Each row is a point on a landscape with many valleys, with its height.
From any point a ball takes the steepest step (drop divided by distance) to one of its 6 nearest points. It stops when none of these is lower. Distance is the straight distance between rows; heights are no part of it.
(48) (h 284): [ 51   7 -58   2 -20   8 -33  36  16 -17 -14 -17 -13 -10  -8 -39   0 -25
 -20  43]
(662) (h 528): [-39  -7  34  39   0  -8  19 -60 -33 -11  17  11 -20  -5 -17  73 -23   5
 -26 -21]
(551) (h 304): [  2 -11 -20 -47   5 -12  -8  88 -10  39  10 -13  25  28  -5 -32  25  -9
  13 -13]
(237) (h 443): [ 30  -7 -19 -29   8  12  -6  65 -17  18  11 -12  28  21  10 -32  27 -19
  20  16]
(448) (h 656): [ 14 -11 -12  -4 -13   9  -5  -1  14  -4   0   9 -14   3  -8 -29   2  14
  -5  -9]
(104) (h 312): [-18  16 -69 -36 -15  -5 -32  44  33  -1 -21 -10  -9   0 -18 -46   4  -3
 -40  -9]
(9) (h 299): [  5  11 -59   3 -13  -4 -30  -1  41 -14  -3  10 -42 -32 -13 -36  -3  17
 -32   6]
(449) (h 301): [ 33  10 -41  14  -8   0 -32   2  29 -29  -9  -4 -28 -15  -2 -38  -7  -4
  -2  26]
(665) (h 259): [-25   4  10  14  33 -20  48 -12 -77  39 -11 -22  34  22  60  73   3 -30
  15   2]
(963) (h 392): [-31  -3  49   4  26  14  19 -46 -38  21  -7  17   0   3  13  60  -7   3
   7 -23]
(105) (h 318): [-12  30 -67 -11 -15   5 -54  52  29   1 -36 -26 -17 -14  -7 -47   2 -38
 -49  17]
(44) (h 246): [ 22   1  23  60  -3   7  21 -27 -13 -46  -7 -10   7   3  -3  40 -38 -33
  -8  52]
(542) (h 309): [ -7 -11 -17 -45   3   3   5  11  14  18   8   8   8   2  -7 -18  11  28
   1 -26]
(103) (h 235): [ 40  -2  20  61 -24  13  14  -1 -13 -40   3 -25  14  -1   9  34 -27 -47
   6  48]
(285) (h 37): [  8  -1   3 -38  36 -14 -12  75 -35  55  18 -13  38  31  22 -33  34  -3
  39   2]
(1048) (h 268): [-23  -4 -19 -73   3  -7  -8  58   2  44  -4 -16  12  22   2 -33  43  20
  -2 -40]
(840) (h 250): [  0   1  13  59  -5  -5   8 -49  -8 -59   8  -1 -22 -26 -17  46 -38 -33
 -28  32]
(794) (h 398): [ -6   6   4  11  -3  -4  -6 -38  41 -26  15  25 -31 -12  -4  -3   0  17
 -17  -1]
(243) (h 31): [ -8   2  41 -25  36   0   8 -12 -16  54  -9  12  12  18  37  21  12  13
  34 -39]
(921) (h 351): [-19  -3 -24 -45  -7  -3 -21  84   1  26 -12 -12  18  26  -9 -28  26   5
 -21 -27]
(967) (h 105): [-16   1 -28 -47  -4 -12  -7   7  26  21  -4  11 -17   7 -14 -34  15  37
 -12 -52]
(904) (h 160): [ 27  -6  -4 -24   6  -2  -3  37   0   0   7 -10  27  27   5 -30  16   6
  17 -11]
(344) (h 92): [ 14  12 -42 -22 -17  -4 -14   0  34 -13 -14   9 -26 -22 -21 -36   1   6
 -21  -9]
(8) (h 247): [ 48  -4 -23  35 -13  14 -21  -4  10 -24  -8 -10   0 -31 -11 -42   2 -24
 -10  35]
(844) (h 498): [-19  -1  42   0  31   8  30 -14 -26  11 -10  -2  24  21  33  26  -1   0
  22  -8]
(155) (h 209): [ 29   3   4  41  -1  -6  -3 -20  24 -41  -3   8 -13 -16 -13  14 -22 -15
  12  34]
(170) (h 277): [ -6  14   0  22 -21 -27 -19 -61  25 -11  15  34 -42 -31 -41 -13  -9  35
 -13  -7]
(616) (h 545): [-26   0  48  24 -16   3  18 -41 -25 -26   8  -8 -13   8  -1  56 -19 -10
  -6  -2]
(1078) (h 270): [-26   8 -53 -18 -15 -11 -17  13  36   4 -15  17 -25 -16 -22 -43   9  26
 -36 -33]
(230) (h 217): [ 37  -2  -5  41  -7   1  -1 -10  17 -42  -4 -17  14 -10  -2  -4 -17 -29
   1  56]
(1038) (h 28): [ -4   4   8 -40  16  -1   4  12   1  43   1  10  16   9  14 -15  21  34
  20 -32]
(87) (h 367): [ 22  16 -41  16 -19 -11 -15   0  39 -21  -3   2 -11 -16  -9 -18  11  -1
  -4  14]
(666) (h 153): [ -8   7  33  -4  22  -1  12   5 -14  30  -8  -1  24  14  41  16   6  10
  36 -13]
(112) (h 550): [ 32 -17  25  11   8  10  14  20 -30  21  -1 -15  49  20  37  -7  15 -12
  43  22]
(1073) (h 440): [-22   5  52   8  18   9  19 -45 -14   8  14  20  -2   1  11  31 -15  28
   5 -19]
(688) (h 519): [ 15  -5  10   0   2  14   9 -13   9  -9  -5   6  12   8   6  -5  12   9
   9 -15]
(894) (h 285): [ -3  -8  44   8  34  -2  25  10 -35  31 -11 -14  28  28  59  39   3 -20
  35   3]
(624) (h 241): [ 18 -24  19 -21  31  -8   1  49 -26  42  24  -9  38  10  27  -8  24 -10
  34  13]
(788) (h 287): [-36  21 -75 -24 -18  -7 -29   2  45  -3 -16  14 -47 -29 -36 -22   8  18
 -62 -21]
(427) (h 397): [-19 -12  35  13 -10   2  11 -31   6 -10  -1  13   0   2  -7   6 -15   9
  10 -12]
(1009) (h 360): [ 12  -7  41  32  -2  14  25  -6 -10 -27   4 -15  32  18  14  29 -10 -33
  21  30]
(109) (h 228): [-41  12  34  -4  31  -3  47 -34 -59  40 -12   0  10  13  42  60 -17   0
  11 -17]
(762) (h 302): [-20  24 -86 -13 -22  -5 -38  22  28  -8 -29 -15 -43 -25 -17 -35 -13  -6
 -41   1]
(839) (h 472): [ -7 -15  50  25  12  16  37  -4 -30   6   4 -29  34  24  23  53 -12 -24
  24  14]
(192) (h 121): [-12   0 -11 -46  19  -4  -7  14  15  31 -10  17  -8  20  -8 -25  22  47
   3 -40]
(86) (h 466): [ 18   5  30  17  -7   6  15 -20  -8 -11   0  -6   5  -2  12  30 -13  -8
  21   8]
(166) (h 471): [ 16 -10 -31 -34  -2   5 -15  90  -9  19   7 -26  28  11  -6 -42  15 -13
   7  16]
(119) (h 551): [ 14 -18 -34 -28 -17  -1  -4  39  16   6  -9  -9  14   2 -16 -30  14   1
   6  15]
(70) (h 333): [  4   3  50  11  32   4  19  14 -55  28   8 -24  37  28  35  32   8 -21
  39  12]
(639) (h 141): [-25  12  40  -8  37  -7  40 -26 -39  18  -8 -20  22   7  58  56  -9 -11
  28  -5]
(253) (h 382): [ 46  10 -17  -2  -3   2 -24  22  21 -23  -8  -7   9  -5 -11 -38   6 -11
  11  27]
(618) (h 11): [  1  -9  32 -31  21  19  14   0   3  21   3  13  11  15  15  14  16  30
  19 -23]
(622) (h 266): [ 22 -10  23  46  -7  10  17 -12   2 -33 -12   0  19   8  16  11 -14 -23
  12  28]
(122) (h 598): [ 37  -6  12   4   1   7  12  17 -11 -17  -2  -5  27  24   3  -5   0 -28
  26  31]
(749) (h 332): [ -5   3 -53 -21 -17   1 -34  27  29  -7 -21  -9 -10 -16 -11 -44  10  -4
 -14   6]
(456) (h 463): [ -9  -3   4 -20  -8 -11   5 -24  20  -5   9  19 -18 -12 -26 -10   1  37
   4 -21]
(612) (h 369): [ -2  -2 -49 -28 -15   6 -29  84   1   6  -7 -18   9   9 -20 -40  18 -12
 -31  -3]
(238) (h 48): [-20  -3  32  13  -4 -13   4 -51   8  -7  18  34 -23 -24 -32  15 -18  25
  -8 -24]
(342) (h 527): [ 26 -14  11  12  -6   2  -4  32 -17   3  19 -18  31  10  13  -3  15 -11
  41  27]
(72) (h 296): [ 14  20 -76   3 -22  13 -32  41  15 -10  -8 -38 -15 -25 -12 -40  -3 -24
 -30  32]
(940) (h 300): [ 13   1  27   1  26   1  28  20 -26  52  -1 -17  40  26  32  14  18 -25
  48  -4]
(931) (h 427): [-24  -4  38  36   2 -15   1 -50  -6 -15  20  22 -24 -17 -28  38 -27  17
 -31 -14]
(755) (h 223): [ -6  19 -20  35 -18 -18 -26 -48  37 -10   5  29 -51 -43 -37 -14 -21   9
 -30  17]
(586) (h 303): [ 13  22 -42  12 -18  -3 -26 -41  33 -32  -1  24 -27 -33 -20 -34 -11   4
 -16  12]
(1044) (h 555): [ 16 -12  28  19  13  25  21  -8  -2  -9   5  -3  27  10  17  16  -2 -15
  16  14]
(565) (h 269): [-12  20 -58  -2 -15 -20 -43 -32  48  -3   8  16 -53 -47 -33 -37  -3  25
 -37   4]
(487) (h 453): [-28  -5  22  42 -14  -8  28 -44 -42 -33  21 -10 -30  -5  -9  49 -33 -11
 -29  17]
(402) (h 554): [ -2  -3  27  35   5  11  36 -25 -34 -34  11 -27  11  14  19  64 -17 -31
  -6  21]
(886) (h 310): [ 16   7 -61 -15 -21  -3 -33  55  12  -4 -17 -25   5  -5  -4 -42  -2 -16
 -11   9]
(75) (h 315): [-20 -16 -24 -49 -17  -1 -14  54  23  14 -14   2   1   5  -6 -44  17  15
 -24 -45]
(715) (h 314): [ 51  -1 -36   0 -14   2 -20  48   6 -19  -1 -15   1   3 -15 -42  10 -30
  -6  19]
(323) (h 442): [ 48  -1  -6   1  -4   9 -11  42  -7 -19   0 -17  30   6  -8 -34   5 -19
  18  37]
(362) (h 154): [-11   1 -11 -70  18  10   8  33   5  54  -7  20  -9  30  11 -28  34  50
   5 -56]
(791) (h 396): [ 24  -2   0  24  -1  11  15   7  11 -21   4  11  12  -1  18 -11   5  -9
  14  21]
(21) (h 286): [ 12  15 -39  19 -10   0 -24 -17  29 -24  -1  11 -33 -29 -22 -23  -8  -4
  -3  28]
(234) (h 544): [  7 -17  25  29   0   5  28  -4 -48  -3   0 -38  36  31  43  63 -18 -46
  17  19]
(864) (h 67): [-56  -1  45  18   8 -12  25 -61 -58  -3  18   2 -24   4   0  82 -26   8
 -16 -27]
(270) (h 87): [  2  -3  38 -18  39   5  16  14  -5  38  -7   1  24  17  33  15  18   9
  33  -9]
(116) (h 281): [ -8   2  20  69 -22 -17 -15 -51   1 -33  24  28 -41 -44 -39  32 -27   2
 -33  25]
(926) (h 194): [ 17  14   0  50 -15  -5 -22 -47  26 -36   0  14 -23 -30 -20  -8 -28  -6
 -11  23]
(151) (h 264): [-18  -4 -27 -36  -8  -6 -12  -7  30   7   1  30 -10  -2 -23 -29  12  47
 -15 -53]
(865) (h 257): [-17   0  24  57 -26   2   8 -60  -1 -38  -2   5 -25 -29 -15  31 -37  -9
 -25  19]
(28) (h 415): [ -5  -2 -27 -46 -23  -1  -3  48  16  11 -24  -6  -3   9  -6 -32  21   6
 -15 -12]
(1066) (h 91): [-34   5  16 -54  23   3   2  -5   9  48  -5  14 -18  11   5  -7  27  52
  18 -56]
(391) (h 631): [-19  -9  43  25  10  13  30 -30 -41   9   6  -8  16  29  24  61  -8 -11
  -1  -4]
(156) (h 272): [-12 -10  17  27 -18  -9   0 -60  11 -27  14  19 -18 -22 -36  23 -11  11
 -18  11]
(24) (h 261): [ -3  -8  22  46 -26   7  32 -33 -22 -46   7 -10  -2  -4 -19  34 -27 -35
  -7  32]
(550) (h 149): [-41   7  42 -20  37   7  23 -40 -31  36   5  15  15  12  40  46  -1   2
  14 -36]
(1055) (h 265): [-21  -4  46  -5  17   6  21 -19  -5  16   3  12  17  10  19  27  -6   2
  18 -10]
(633) (h 308): [-10 -11 -17 -58  12   8 -15  57  -6  45   7 -17  25   9  12 -38  36  16
  10 -29]
(1042) (h 128): [  0   3  -8  33 -18 -14 -23 -42  20 -23   3  23 -32 -31 -27  -2 -16  -2
  -6  15]
(191) (h 293): [  8   0 -11 -50   7   8  -5  58  -3  33  -3  -3  42  22   7 -26  19   2
  29 -18]
(64) (h 171): [  8  -1  18  27 -10   2   3 -29  12 -29   0   5 -14  -8 -20   9  -6   7
   2  12]
(853) (h 155): [ 29 -13   8 -10  19   4   2  31   5 -14   9  -4  24   9  13 -33  18  -2
  22   9]
(966) (h 193): [ -4 -12  17 -32  -2   1   5 -22  11  10   3  31 -14   7 -13   1  11  34
   4 -38]
(137) (h 352): [ -5   2 -25 -36 -14 -13 -21 -16  36   4  -6  37 -32 -20 -25 -29  -3  33
 -19 -24]
(129) (h 27): [-22   3  33 -26  27   8  15 -27   3  44   6  17  -6   8   1  17  17  40
  23 -44]
(866) (h 271): [-22 -11  10  64 -24 -18   5 -56 -29 -58  37   1 -41 -27 -33  57 -38  -3
 -44  25]

Where does a ball stop that starts at each point below?
(24) => (1042)
(105) => (1042)
(715) => (1042)
(612) => (1042)
(921) => (618)

Call two points neighbours if one is among the 6 nearest of the other. Go from one point of each pair to the other, from neighbour to neighbour, staying as low as possible. Name the highest point that can't be avoided.
(285), (639) => (624)
(639), (618) => (550)
(864), (1042) => (963)
(344), (967) => (1078)
(238), (1042) => (156)
